A landscape with many valleys, sampled at points; each row gives a point and its height.
A ball rolls from a point to the lowest of its 2 nearest points, and stops where none of them is lower. Distance is the straight distance between rows; heights are no part of it.
j_513: [118 110 140 140 118 122 117 137 119 116 127 129 129 138 115 117 110 136
 124  98 125 129 151 123 146 101 110 143 104]  height 26.1
j_710: [ 93 125 106 102 154  97 165 115  88 155  97 136 146 120  98 142 101 158
  83 115 136 124 148 114 116 135 137  74 163]  height 38.0
j_73: [119 184 110 139 163  97 109 106 167 112 129 123 141 120 159 143 156 115
 149 153 121 156  53 160 121 138 143 139 133]  height 68.3
j_546: [101 150  82  84 171  96 171 111  95 154  91 141 155 114 118 155 126 147
  77 142 140 120 113 116 113 145 137  65 179]  height 41.4
j_541: [115 129 151 107 154 155 115 122 144 123 146  79 161 183 139 152 133 152
 147 129 150 112  98 117 151  74 136 152 119]  height 35.3
j_249: [177 114 148 180  88 142  90 156 134 103 136 130 122 110 143 117 126 101
 147 131 106 140 177 146 151 114 118 152 108]  height 47.8
j_252: [103 156 128 110 166  98 157 132 129 116 131 129 206 140 102 142 116 140
 123 136 181 147 151 132 129  51  80 154  96]  height 41.1
j_848: [134  98 112 143 117 120 105 122 132 126 142 115 106 108 125 115 104 122
 146 105  86 153 144 147  97 173 206 122 170]  height 50.1
j_99: [106  76 139 102 129 102 118 133  93 124 122 108 117 157  94 126  81 137
 137  61 122 139 167 117 140  80 151 124 127]  height 36.8
j_850: [ 96 154 149 121 155 126 139 143 119  97 130 121 181 165 102 144 114 140
 130  97 169 131 129 121 142  43  89 167  95]  height 39.1
j_784: [142 153 163 199  99 181 128 165 120 103 127 163 156 101 119 129 121 125
 122 116 116 119 150 138 135 122  93 177  99]  height 32.8
j_617: [102 172 134 136 129 169 155 145 116 155 115 134 139 141 134 146 136 126
  96 132 131  83  39 116 150 159  83 124 111]  height 10.7
j_568: [187 132 168 175  69 179 119 159 130 127 125 142  99 108 147 104 156 111
 136 160 116 104 167 120 139 160  95 128 106]  height 11.8
j_312: [120 169 141 141 164 117 119 118 146  99 146 118 175 129 124 150 127 131
 142 136 134 144 113 152 130  68 145 173 113]  height 37.7
j_993: [108 111 147 147 103 151 149 146 104 144 125 140 135 127 100 120 103 148
  94 105 117  98 148 114 122 145 122 131 121]  height 28.1
j_519: [ 90 106 133 118 129 118 157 132  88 147 102 130 138 139  92 130  89 157
  92  90 131 114 150 108 126 125 113 103 130]  height 33.0
j_321: [160 123 141 141 123 115  86 123 154 117 148 113 129 125 158 126 138 113
 161 147 121 141 137 143 148  93 137 152 108]  height 59.9
j_551: [137  91 113  78 148  76 125 102 136 148 145 119 149 119 139 128 142 135
 149 166 138 133 152 130 127  81 148 135 121]  height 53.4
j_375: [141 110 100  94 120  77 156 112 120 146 121 162 116  98 111  97 152 135
 102 174 128 130 188 131  87 142 166 108 163]  height 46.4
j_743: [127 105 100  99 142 114 107  95 162 139 131 109  87 132 166 117 146 124
 164 146 114 139  96 133 124 162 169 103 144]  height 23.5
j_932: [124 171 119 151 158 131  97 111 173 114 126 111 108 132 172 144 142 111
 168 116 124 160  42 146 124 174 144 128 137]  height 69.0
j_895: [137 122 113 162  95 105 114 133 127 119 111 157  65  97 132  91 135 106
 148 117  82 137 130 148 111 209 157  98 141]  height 31.1
j_623: [139 115 159 157  97 199 123 141 131 160 134 109  90 134 134 127 119 136
 138 107 110  94 103 112 129 197 147 113 130]  height 26.3
j_856: [ 96 156 101  96 162  83 170 130  94 141  86 156 172 122 100 149 117 143
  76 122 168 131 134 114 135 109  56  91 122]  height 34.1
j_706: [ 86 128 130 103 149 126 161 136  97 136  99 131 165 158 105 139 113 161
  95 112 160 106 125  95 141  94  62 123 107]  height 25.9
j_698: [160  96 172 156  78 176  88 172 110 112 148  87 115 161 133 128  94 110
 142  92 133 117 174 112 175  81 109 152 107]  height 27.9
j_133: [102 142  99  90 156  56 132  90 138 131  94 148 114 127 155 131 160 120
 136 153 131 148  77 142 138 110  98  97 113]  height 44.1
j_865: [122 172 102 141 152 131 142 119 144 128 123 139 146 117 137 127 161 130
 106 169 120 115  92 135 104 166 158 131 154]  height 47.0
j_923: [183 154 139 188  94 155 110 150 142 112 114 165 114  96 148 108 182 103
 148 169 103 120 149 144 114 184 148 145 137]  height 51.7
j_621: [144  69 125  81 106 101 108 143 132 139 145 101 126 155 142 114 132 124
 156 152 164 136 174 117 158  60  74 143  90]  height 45.5
j_782: [130 149 120  91 120 124 178 127 133 129 123 180 137 131 113 109 176 139
  70 178 179 120 146 103 102 114  42 128 106]  height 51.3
j_142: [136 148 162 176 101 218 140 151 116 162 135 131 129 122 115 139 125 136
 118 110 108  85  95 120 122 188 135 141 124]  height 24.4
j_401: [126  59 142 104  91 117 107 150 106 129 135 100 109 161 112 117  91 132
 137  98 125 127 183 118 158  85 117 129 113]  height 40.9
j_147: [116 149 142 182 120 142 143 155 112 100 126 169 169 101  94 123  99 129
 101 104 127 131 170 136 126 107  96 173 102]  height 30.5
j_418: [104 176  86 110 199  60 134  91 126 123 130 116 168 100 134 162 119 118
 147 125 135 168  65 157 111 106 166 115 150]  height 65.6
j_833: [113 115  85 111 157 125 112  93 163 136 133 103  90 137 165 129 122 126
 171 111 121 154  73 135 105 198 182 103 168]  height 27.1
j_85: [145 148 159 160 115 186 117 138 151 135 138 111 129 136 153 134 149 134
 130 145 125  99 109 117 139 151 123 135 116]  height 9.7
j_627: [128  89 122 114 117  99 131 129 120 138 134 130 143 120 108 111 104 138
 115 132 122 133 196 132 120 107 145 132 130]  height 43.8
j_718: [ 86  95 133 127 114 157 137 126 109 152 120 111  90 141 113 129  89 144
 122  74 105 113  96 115 121 188 160  95 152]  height 41.0
j_958: [ 93 155 125 136 167 141 153 125  96 120 125 119 173 127  88 155  86 148
  90  90 133 120 118 121 122 111 149 134 148]  height 46.0
j_870: [106  97 104  65 149  99 161 100 105 162  98 141 125 136 110 132 132 163
  97 144 141 122 160 111 112 121 112  74 154]  height 41.7
j_967: [132 171 122 199 134 163 119 145 115 104 121 154 124  87 125 140 124 106
 134  83  93 144  79 152  97 199 148 150 148]  height 49.4
j_599: [107 160  76 113 153 105 125 102 155 128 113 131 100 122 167 129 151 110
 143 137 122 149  44 140 109 192 143  96 156]  height 39.6
j_419: [141  69 143 114  80 157 119 168 125 135 156  92 144 154 123 115 102 132
 123 145 162 120 207 112 152  77  93 161 116]  height 45.4
j_671: [121 147 115 109 171  78 156 118 131 124 146 137 212 103 102 144 112 129
 135 142 175 159 176 143 118  53 117 154 103]  height 43.3
j_774: [114  80 141 116  92 119 147 148 112 139 129 136 145 131  87 107  90 146
  93 118 133 125 215 116 116 116 108 129 120]  height 40.2
j_211: [151 137 128 172 139 170 105 129 148 103 153 120 151 103 127 139 123 121
 138 125  98 143 133 154 101 153 197 168 166]  height 45.0
j_36: [127  81 123  73 136  70 122 133 128 137 147 115 169 142 123 125 127 122
 167 134 176 150 170 124 141  39  79 154  83]  height 47.2
j_69: [ 94 188 101 125 168  73 126 107 148 112 110 129 142 124 155 151 143 109
 132 139 126 162  29 160 132 129 119 116 135]  height 67.7
j_891: [116  69 119  71 120  78 134 127 114 138 114 136 123 144 105 102 124 141
 134 122 160 147 186 106 136  87  49 112  89]  height 20.8
j_434: [130 145 161 126 141 159 121 138 151 106 158  86 180 166 137 151 126 138
 147 145 154 118 128 130 149  52 130 180 110]  height 36.5
j_186: [103 110 125  84 164 100 138 115 115 139 125 113 167 154 117 142 121 156
 132 131 158 128 145 114 136  68 110 128 117]  height 36.3
j_247: [100  97  95 105 127 132 127 101 140 141 116 116  66 137 146 115 117 130
 152 105 108 135  91 127 116 206 168  80 163]  height 30.6
j_292: [105 170  88  99 207  79 147  96 108 131 127 108 187 109 114 171 106 146
 130 124 146 151 100 141 116  93 174 101 162]  height 64.3
j_909: [148 110 156 139  94 157  97 128 140 134 119 103  60 142 162 112 132 119
 165 112 111 115 113 110 167 168 113  84 104]  height 70.3
j_840: [ 97 138  96 115 174 102 116  94 140 125 123 108 124 129 145 142 119 129
 149 105 119 154  69 137 119 140 167 114 149]  height 42.8
j_576: [108 118 121 108 163 125 111 102 142 131 131  94 131 150 137 143 119 141
 150 110 125 130  93 122 138 113 163 124 138]  height 40.7
j_935: [141 128 113  85 109 134 201 130 115 136 124 196 126 129  94 101 173 140
  56 165 181 113 170  95  82 130  65 109 128]  height 49.5
j_704: [136 130 142 104 122 152 122 108 156 142 125 113  91 153 166 123 170 145
 133 166 134 105  94 107 144 138 106 105 115]  height 1.2
j_364: [115 187 143 152 130 104 113 122 158 112 114 133 130 132 158 138 165 118
 136 148 125 138  63 148 149 117  86 135  99]  height 41.8
j_701: [116 141 109 107 185  90 146 101 118 132 140 114 186 112 109 154 108 151
 127 132 141 139 140 136 114  84 175 127 147]  height 63.1
j_393: [142 133 157 141  91 177 128 129 132 155 115 128  61 136 155 117 148 123
 144 120 120  95  81 104 157 185  92  82  99]  height 70.6
j_943: [130 136 116 169 114  93 109 131 122 111 106 162  98  91 126 100 133 113
 134 109  88 143 133 146 122 167 135 119 123]  height 28.6
j_655: [120 135 113 126 115  97 118 110 140 123 101 153  73 118 154 106 156 120
 140 137 113 133  97 129 142 154 107  95 109]  height 46.5
j_648: [146  70 137 117  65 124 120 166 118 125 136 122  96 138 119  90 117 124
 126 137 138 129 201 119 154 111  63 130  92]  height 9.3
j_493: [101  92 118  90 158  72 126 109  87 131 108 119 134 137  99 138  87 140
 145  68 135 149 156 120 136  73 145 105 130]  height 32.2
j_498: [137 112 114  86 112 117 188 127 121 144 126 174 143 119  92 104 153 146
  68 172 165 122 213 106  83 125 100 114 137]  height 47.4
j_725: [103  68 126 105 115  87 116 117  99 131 121 113  92 133 102 117  75 138
 137  78  98 145 162 133 127 123 165  93 142]  height 41.9
j_456: [126 159 141 191  94 164 152 162  94 147 111 181 129  91 100 119 125 123
 100 111 100  97 113 136 114 182 114 145 115]  height 20.5
j_868: [161  71 126 117 105 132  89 126 141 141 159  81 109 139 149 125 119 117
 150 142 110 128 156 138 149 120 176 131 143]  height 57.1
j_948: [147  49 130  97  84 123 100 166 115 134 150  79 118 164 127 116 106 118
 146 125 159 130 194 120 168  63  94 144 104]  height 43.5
j_317: [104 188 138 125 144 101 141 122 154 117 115 132 158 148 146 144 164 133
 116 170 148 130  64 143 145  95  71 136 102]  height 40.8
j_70: [146 151 159 180  78 203 156 164  99 171 126 164 120 106 107 124 146 126
 110 132 108  77 114 128 108 204 131 141 125]  height 22.9
j_603: [106 100 122 110 155 116 117 104 105 124 140 100 122 130 106 143  79 135
 140  67 109 154 131 128 111 117 205 123 172]  height 47.3
j_526: [ 91  80 135 103 110 134 146 123 101 155 106 120 100 145 104 120  99 157
 108 103 107 103 136 107 125 158 136  86 142]  height 37.6
j_88: [131  97 132  76 138 120 109 101 154 147 138  89 123 166 166 135 155 147
 160 163 139 120 111 116 152  90 130 123 120]  height 55.6
j_156: [141 158 148 163 161 195 107 124 167 109 161  86 135 140 145 161 119 129
 150 104 124 133  78 134 116 164 176 160 153]  height 31.6
j_297: [109 169 157 144 155 165 138 141 130  92 144 111 179 161 109 156 115 142
 125 115 149 118 113 125 142  62 117 181 108]  height 37.8
j_824: [124 134 138  96 175 101 127 119 106 104 161 113 174 130  97 157  98 114
 155  90 155 150 154 134 129  22 168 181 126]  height 60.8
j_684: [174 109 154 128  94 144  89 136 150 132 141  89  93 145 173 114 146 114
 157 161 131 119 150 115 168 112 104 114 102]  height 7.3
j_275: [125 131 102 138 111 153 129 120 148 142 115 130  46 123 163 112 130 105
 164 100 118 127  63 130 113 252 137  81 149]  height 35.0
j_158: [149  90 166 152  62 148 109 170 111 127 130 120  88 131 121 102 105 125
 135 107 114 113 179 119 159 131  83 122  93]  height 14.5
j_353: [109 158  97  99 159 125 159 107 132 143 114 137 140 134 135 138 162 138
  89 174 133 107  78 119 113 150 133 104 160]  height 45.7
j_152: [150 115 136 139 136 115  87 125 121  93 162 117 129 115 120 139 101  97
 159  90 109 160 149 150 138  71 177 181 128]  height 32.6
j_257: [134  96 123 127 139 122  99 114 124 115 158 103 118 109 115 136  86 117
 152  85  95 165 143 142 107 124 215 143 167]  height 49.8
j_323: [106 115 135 120 139 128 149 144 112 122 136 126 190 136  91 129  90 147
 107 109 162 134 192 115 126  69 103 157 112]  height 50.0
j_420: [130 132 129 119 163  91 106 106 134 112 155 111 155 117 130 145 116 114
 163 110 122 154 119 147 127  71 171 161 120]  height 35.5
j_622: [105 174  92 116 166  65 157 122 104 128  93 166 161 104 113 135 129 125
  80 130 145 141 122 132 129 121  87  99 126]  height 37.5
j_796: [116  96 161 158  75 146 129 158  95 140 121 138  99 122  93 114  86 137
 111  82  95 110 156 122 131 156 126 119 115]  height 23.6
j_306: [118 124 135 142 104 124 135 138 123 128 117 149 122 123 119 109 132 140
 107 127 123 113 150 115 133 131  91 131 103]  height 29.3
j_35: [156  88 128  82 127 116 114 115 153 148 159  91 142 144 156 129 150 133
 151 186 145 118 150 125 143  76 137 148 120]  height 54.7
j_145: [142 149 138 171  98 196 148 154 115 171 129 151 100 112 121 124 151 118
 127 124 108  91  86 126  93 242 158 126 155]  height 24.5
j_492: [169 125 148 167 131 175  84 132 142  96 167 105 137 116 132 155 111 104
 154 108 103 150 143 151 131 112 187 178 151]  height 45.9
j_416: [156 150 159 174  80 183 143 163 128 133 132 161 135 115 132 110 156 129
 112 165 131  93 158 119 129 147  79 153  98]  height 11.2
j_728: [124 136 114 102 158  54 135 114 132 129 134 142 175 109 124 127 136 126
 142 149 159 157 155 143 124  65 102 149  94]  height 45.6
j_543: [129 107 167 163  86 158 110 153 106 125 122 124  91 135 119 117  96 125
 137  71 105 112 137 117 154 137 110 127  98]  height 19.0
j_144: [165  85 157 161  74 176  98 163 123 127 157  96 122 133 127 130  97 112
 123 130 108 122 190 139 146 121 153 151 138]  height 16.3
j_218: [141 102 142 140 117 117  96 138 119 104 148 117 129 132 117 128 100 116
 147  91 124 146 165 134 150  71 138 164 113]  height 29.7
j_360: [162  98 109  84 123 111 111  94 161 145 145 115  84 127 167 111 173 123
 155 183 118 130 125 129 123 140 167 107 146]  height 20.6
j_713: [124 195 135 173 126 159 146 148 133 128 118 159 148 113 132 139 159 120
  98 153 123  99  70 136 128 161  97 147 113]  height 15.8
j_332: [109 163 161 121 172 151 109 124 145  97 145  84 147 183 128 164 130 128
 158  92 147 131  68 131 149  70 149 163 122]  height 34.2
j_714: [163 133 111 107 110 101 138 111 146 124 126 172  80 117 144  95 198 121
 117 187 128 122 141 124 108 140 133 117 133]  height 20.3
j_153: [147 104 134 108 104 140 133 133 142 135 145 123 138 136 135 110 145 142
 110 176 141 110 180 116 130 102 107 146 117]  height 54.6
j_896: [144  75 145 115  96 157 110 136 138 142 139  87 100 158 141 121 119 140
 135 133 114 103 155 111 151 130 142 115 132]  height 56.3
j_167: [116 195 147 191 135 155 132 150 119 100 119 158 157 108 119 148 127 116
 110 111 116 122  73 146 136 132  97 165 103]  height 18.7
j_414: [144 144 140 190  79 148 135 162 102 134 107 187  98  87 110 105 147 113
 126 122  90 108 130 139 112 204 127 130 124]  height 23.0
j_398: [129  85 151 136  80 176 120 141 130 155 130 104  57 138 132 117 107 134
 145 100  96 104 120 120 126 216 161  84 146]  height 28.0
j_333: [131 129 109 161 110 130 105 124 139 119 112 139  57 106 151 106 121 108
 171  89  94 146  89 142 115 232 147  90 142]  height 33.3
j_193: [183 136 173 184 121 194  74 142 137  94 149  98 116 124 145 154 113  95
 163  92 106 150 130 137 145 128 155 159 131]  height 46.7
j_213: [ 83 103  86  86 155 111 137  88 119 145  96 116 103 143 134 134 106 137
 137 103 118 137  80 121 120 172 156  70 170]  height 34.4
j_860: [122  91  90  69 131  61 141  92 114 144 100 160  77 122 130 104 145 138
 130 149 123 139 150 124 123 128 114  74 129]  height 49.1
j_601: [ 89 152 139 134 131 146 164 152  91 143 105 142 157 146 105 141 112 146
  86 106 149  91  85 104 149 116  56 133  93]  height 21.3
j_926: [145 118 144 116 146 106 109 132 130 103 176 103 172 128 123 147 113 100
 166 119 150 149 154 147 143  23 155 194 108]  height 60.0
j_166: [ 88  89 125 112 139 145 124 113 112 135 128  96 101 148 110 138  76 142
 134  59 107 134 109 117 114 160 189 101 169]  height 44.0
j_263: [183 126 152 145  83 151 105 136 146 126 128 123  79 124 167 102 166 112
 145 162 115 114 146 116 145 153 107 107 112]  height 10.0
j_278: [126 131 123 128 128  65  99 108 145 117 113 140  98 119 160 113 149 116
 163 134 116 155 106 142 153 111 106 120  92]  height 44.8
j_358: [144 169 105 126 126  88 155 120 139 120 111 189 118 108 135 102 193 119
  96 187 140 126 127 129 103 136 106 130 125]  height 21.8
j_663: [123 166 110 173 145 184 145 143 130 137 137 131 132 113 130 149 123 117
 122 105 115 118  50 133  90 234 159 139 170]  height 28.3
j_637: [112 175  90 136 149  89 164 130 107 127  99 173 152  95 112 126 139 120
  75 146 130 124 116 134 113 151 118 108 146]  height 40.5
j_386: [128 105 140 123 113 157 131 128 139 147 141 114 130 139 131 121 133 153
 110 151 123  97 146 112 131 135 141 130 135]  height 55.5
j_230: [113 177  80  82 168 109 181 123 106 142  98 147 166 118 120 154 144 132
  59 172 148 105  83 115 114 146 116  80 175]  height 43.9
j_937: [136 149 138 172 147 205 124 139 148 130 154 106 137 126 129 151 115 133
 130 101 116 118  83 135  95 200 178 150 167]  height 30.3
j_151: [144 120 141 157  79 144 127 144 125 137 119 152  85 108 123  99 149 126
 123 134  99 102 142 125 120 188 136 117 130]  height 24.7
j_192: [122 156 143 139 173 167 107 115 158 106 157  84 138 158 134 163 118 131
 151  97 130 136  73 135 128 116 172 162 139]  height 32.9
j_219: [ 96 126 112  80 164 108 172 128  99 147 105 133 185 146  92 148 116 163
  91 128 183 128 163 101 123  91  59 101 121]  height 30.2
j_75: [105 181 129 130 168 105 136 116 148 112 129 118 174 143 133 151 141 135
 125 151 140 134  78 147 136  88 115 146 114]  height 39.3
j_586: [ 99 150  73  91 156  70 135  88 136 131  93 150 104 119 158 125 158 112
 128 151 122 147  59 137 125 154 123  79 149]  height 42.0
j_801: [144  92 108 118 107 102 113 119 135 135 132 129  95 110 130 100 132 122
 138 150  92 135 159 140 105 164 191 112 161]  height 48.3
j_735: [126 175 154 149 129 185 135 132 149 144 129 114 121 144 157 146 161 129
 121 149 132  92  55 117 142 165 101 122 117]  height 7.2
j_723: [126 130 166 165 108 150 104 153 113 102 128 127 115 139 122 126 107 123
 139  76 121 128 133 116 160  99 103 157  93]  height 22.7
j_429: [163 131 170 175 102 204 103 148 144 122 147 100 137 133 145 136 125 125
 140 129 119 107 141 123 144 136 142 153 126]  height 11.9
j_483: [164 111 148  96 103 143 102 111 160 137 134  98  76 159 181 117 170 127
 157 174 135 119 117 106 164 118 102  93 110]  height 4.3
j_716: [143 173 124 106 119 137 172 124 147 123 127 174 129 135 137 117 201 134
  76 204 165 104 105 114 105 119  74 133 121]  height 52.4
j_640: [112  80 116  81 142  59 125 120 105 140 115 129 141 129 104 119 102 136
 148 102 147 151 182 121 134  72 103 114 108]  height 26.8
j_468: [118  81 124  99  91 150 136 117 135 152 121 119  43 141 134 105 127 135
 137 121  99 110 116 124 108 224 169  65 167]  height 29.9
j_985: [145  68 157 136  86 161  90 149 114 126 155  79  99 156 120 136  83 118
 135  91 107 124 172 130 151 115 171 133 145]  height 20.4
j_680: [103 162 127 160 150 109 147 139 103 106 113 159 169 109  93 133  92 131
  94  90 137 140 148 130 129  99  99 145 108]  height 26.7
j_972: [189 101 146 167  62 133  99 174 126 112 136 134  96 110 138 100 130  97
 144 152 116 130 206 140 159 128  87 134 100]  height 48.6
j_523: [111 134 119 146 134  91 157 143 104 126 112 166 174  99  81 114  92 136
  89 102 147 148 200 130 114 111  94 128 111]  height 31.8
j_514: [135  90 110  62 124  95 163 108 118 149 122 157 119 129 107 109 150 155
  94 164 151 131 188 109 101 111  94  99 133]  height 44.6
j_389: [183 114 141 172 105 152  86 147 140 100 160 116 145 110 140 136 117  98
 152 135 110 150 174 159 144  92 158 179 128]  height 46.9
j_787: [127 190 117 152 122 119 160 144 132 123 108 186 140 106 126 119 177 114
  85 172 134 108  99 133 118 150  85 141 119]  height 18.5
j_399: [169 145 145 202 103 157  98 149 134 100 119 155 116  89 137 120 146 103
 149 120  88 139 134 152 119 173 143 147 131]  height 51.4
j_443: [126 117 130 140 110 142 160 151 129 131 141 156 180 114  97 112 113 137
  92 154 144 128 217 128 105 112 116 159 123]  height 39.4
j_902: [108 173 132 169 152 132 128 134 113  98 124 145 155 114 108 142 110 126
 108  97 120 135  99 139 129 111 121 158 118]  height 22.0
j_534: [105 141 114  98 163  60 130 106 128 129 107 137 151 132 131 135 140 135
 132 138 147 149 110 135 138  83  95 123 101]  height 46.2
j_77: [ 82 137  97 101 182 137 147 107 114 138 112  98 151 152 118 162 101 147
 110 103 131 121  65 117 125 146 151  97 170]  height 40.6
j_267: [129  88  96  59 148  55 138  88 123 156 123 138 121 112 134 121 143 139
 143 159 131 143 153 128 114 100 137  94 128]  height 51.5
j_631: [107 118 120  71 150 108 154 117 127 143 121 132 170 153 118 132 139 160
 115 160 176 128 154 106 125  74  56 125 107]  height 33.6
j_78: [102 144  90 137 143 140 128 114 143 133 112 123  88 127 161 133 119 108
 144  95 122 137  38 133 120 220 136  96 151]  height 37.1
j_553: [163 121 159 152 117 153  76 125 150 119 127  86  70 147 174 126 122 101
 188  98 120 142  99 119 171 155 129  96 107]  height 69.9
j_376: [ 93 151 117 100 145 133 162 126 110 147  98 137 138 151 131 146 142 135
  86 141 138  94  56 105 143 134  67  99 122]  height 15.3
j_40: [126 137 125 139 136 129 146 129 138 125 140 140 175 120 116 119 125 143
 105 163 134 120 167 134 116 105 142 157 130]  height 41.6
j_770: [126 148  98 114 130  91 172 122 110 141 103 178 130  99 108 106 157 129
  77 167 137 121 164 122  90 153 134 108 153]  height 43.7
j_738: [ 97 199  92 135 186  84 130 113 128  98 118 124 161 113 130 161 115 103
 119 116 124 164  41 159 118 128 141 121 150]  height 66.8
j_863: [118 108 124 121 104 113 163 148 120 135 128 162 170 114  80 102 106 132
  88 133 161 146 236 120 101 119  82 136 110]  height 36.4
j_57: [120 162 142 137 142  76  97 112 156 108 125 122 129 132 157 135 148 112
 167 130 129 162  82 156 151  85 113 144  94]  height 43.2
j_815: [111  96 118  65 147 115 118  88 149 148 111 108  91 169 165 133 157 146
 162 153 132 121  90 114 150 111 117  92 124]  height 56.4
j_340: [ 85 162 105 117 188 123 150 114  90 119 117 109 161 128  97 171  81 139
  99  75 135 137  90 123 119 121 165 107 171]  height 43.4
j_198: [ 98 136 145 130 151 149 150 137  99 114 136 121 177 145  85 147  86 153
 101  91 143 117 152 116 129  76 132 156 127]  height 48.1
j_866: [111  72 106  83 126  79 132 105 109 149 110 128  98 124 114 110 109 147
 132 127 111 136 161 127 120 132 151  78 144]  height 46.3
j_41: [188 115 115 103  94 118 123 113 156 128 140 149  64 119 159  93 199 112
 140 195 122 121 142 127 110 155 165 112 152]  height 18.1
j_670: [163 121 125  97 111 130 144 123 154 133 149 147 125 129 147 107 179 135
 110 209 148 115 166 119 112 106 123 144 125]  height 53.9
j_96: [137  66 121  81  86 111 128 153 132 132 139 129 120 139 112  86 128 127
 126 149 170 149 208 108 136  93  42 133  88]  height 15.0
j_259: [126 161 127 120 137 158 133 110 162 139 120 125  99 144 166 135 176 132
 121 162 130 108  50 116 133 173 119 108 134]  height 4.6
j_703: [145  82 114  98 110  89 130 122 127 151 142 133 125 110 119 106 127 128
 121 163 113 130 196 139 105 125 176 121 154]  height 46.1
j_80: [184 157 171 181 141 186  74 129 166  98 143  87 105 129 168 154 127  92
 186  95 122 161  92 137 137 163 152 139 129]  height 47.5
j_878: [155 153 124 162 105 136 138 142 138 117 120 175 122 105 129 102 181 116
 120 178 115 110 149 134 100 171 146 148 145]  height 52.1
j_459: [102 102 119  76 175 104 126 100 121 146 124  99 153 160 129 151 119 155
 152 122 142 124 114 120 135  79 151 119 136]  height 38.5
j_276: [158 107 128 129 127 111 103 129 145 123 168 112 165 116 140 132 118 109
 152 155 133 143 168 148 141  62 149 177 113]  height 59.0
j_647: [133 182 153 170 106 178 152 156 135 129 125 159 158 120 132 127 160 134
 101 166 141  91 111 124 131 137  73 160  94]  height 13.5
j_357: [127 133 135 175 113 102 105 134 115 100 110 157  98 104 117 108 113 113
 137  80  96 149 133 141 140 130 110 135 100]  height 25.1
j_924: [141 143 138 194 125 154  97 137 124  98 130 141 108  95 125 130 117 111
 146  77  87 150 109 146 117 168 157 149 139]  height 50.5
j_584: [126 179 114 181 148 141 125 130 140 106 124 150 149 101 129 133 141 116
 122 131 107 133  88 153 104 168 153 152 147]  height 48.2
j_966: [139 146 142 157 133 152  90 119 163 120 119 104  78 136 169 133 131 110
 175  96 123 147  65 128 145 185 131 107 119]  height 69.5
j_76: [126 144 125 158 146 131 124 122 134 116 140 135 160 107 115 129 116 132
 119 130 109 133 142 145 112 124 173 157 144]  height 43.6
j_448: [ 80 134  75  90 166 132 156 102 114 149  99 114 126 139 135 152 105 129
 108 111 125 123  52 116 116 191 148  69 186]  height 37.9
j_624: [179 110 172 191  84 210  99 162 127 119 147 109 126 120 132 138 112 107
 138 117  95 118 166 137 134 153 157 150 140]  height 13.7
j_160: [160 143 118  80 124 117 162 105 155 127 137 168 116 136 146 110 203 139
  96 209 164 116 130 117  99 100 100 131 126]  height 53.1
j_768: [178  85 121 124  99 126 100 134 147 141 169  98 133 122 151 127 129 103
 144 176 123 126 179 147 142  93 162 155 135]  height 58.0
j_3: [136 119 175 145 109 162  99 164 106  94 140 105 116 166 123 128 104 112
 150  58 140 123 151 109 170  62 107 170  99]  height 25.4
j_754: [122 138 126 115 175 121 142 112 118 113 161 111 192 118  96 154  92 141
 128 119 144 139 163 138 118  61 185 161 145]  height 61.9
j_115: [126 144 118 168 120 168 133 140 133 138 127 140 110 110 127 124 135 121
 127 116 103 115  95 132  87 228 171 126 169]  height 26.2

Where does a ball stop that starts at each point below?
j_198 | j_41
j_88 | j_648
j_323 | j_456
j_728 | j_456
j_534 | j_357

Call two points neighbours if one is among the 2 nearest of the other. Go from one point of each pair to the other, from neighbour to neighbour, staying as low as possible. Name the highest point that can't be avoided.
j_41 and j_704 | j_358
j_416 and j_704 | j_568
j_704 and j_456 | j_247
j_723 and j_357 | j_513
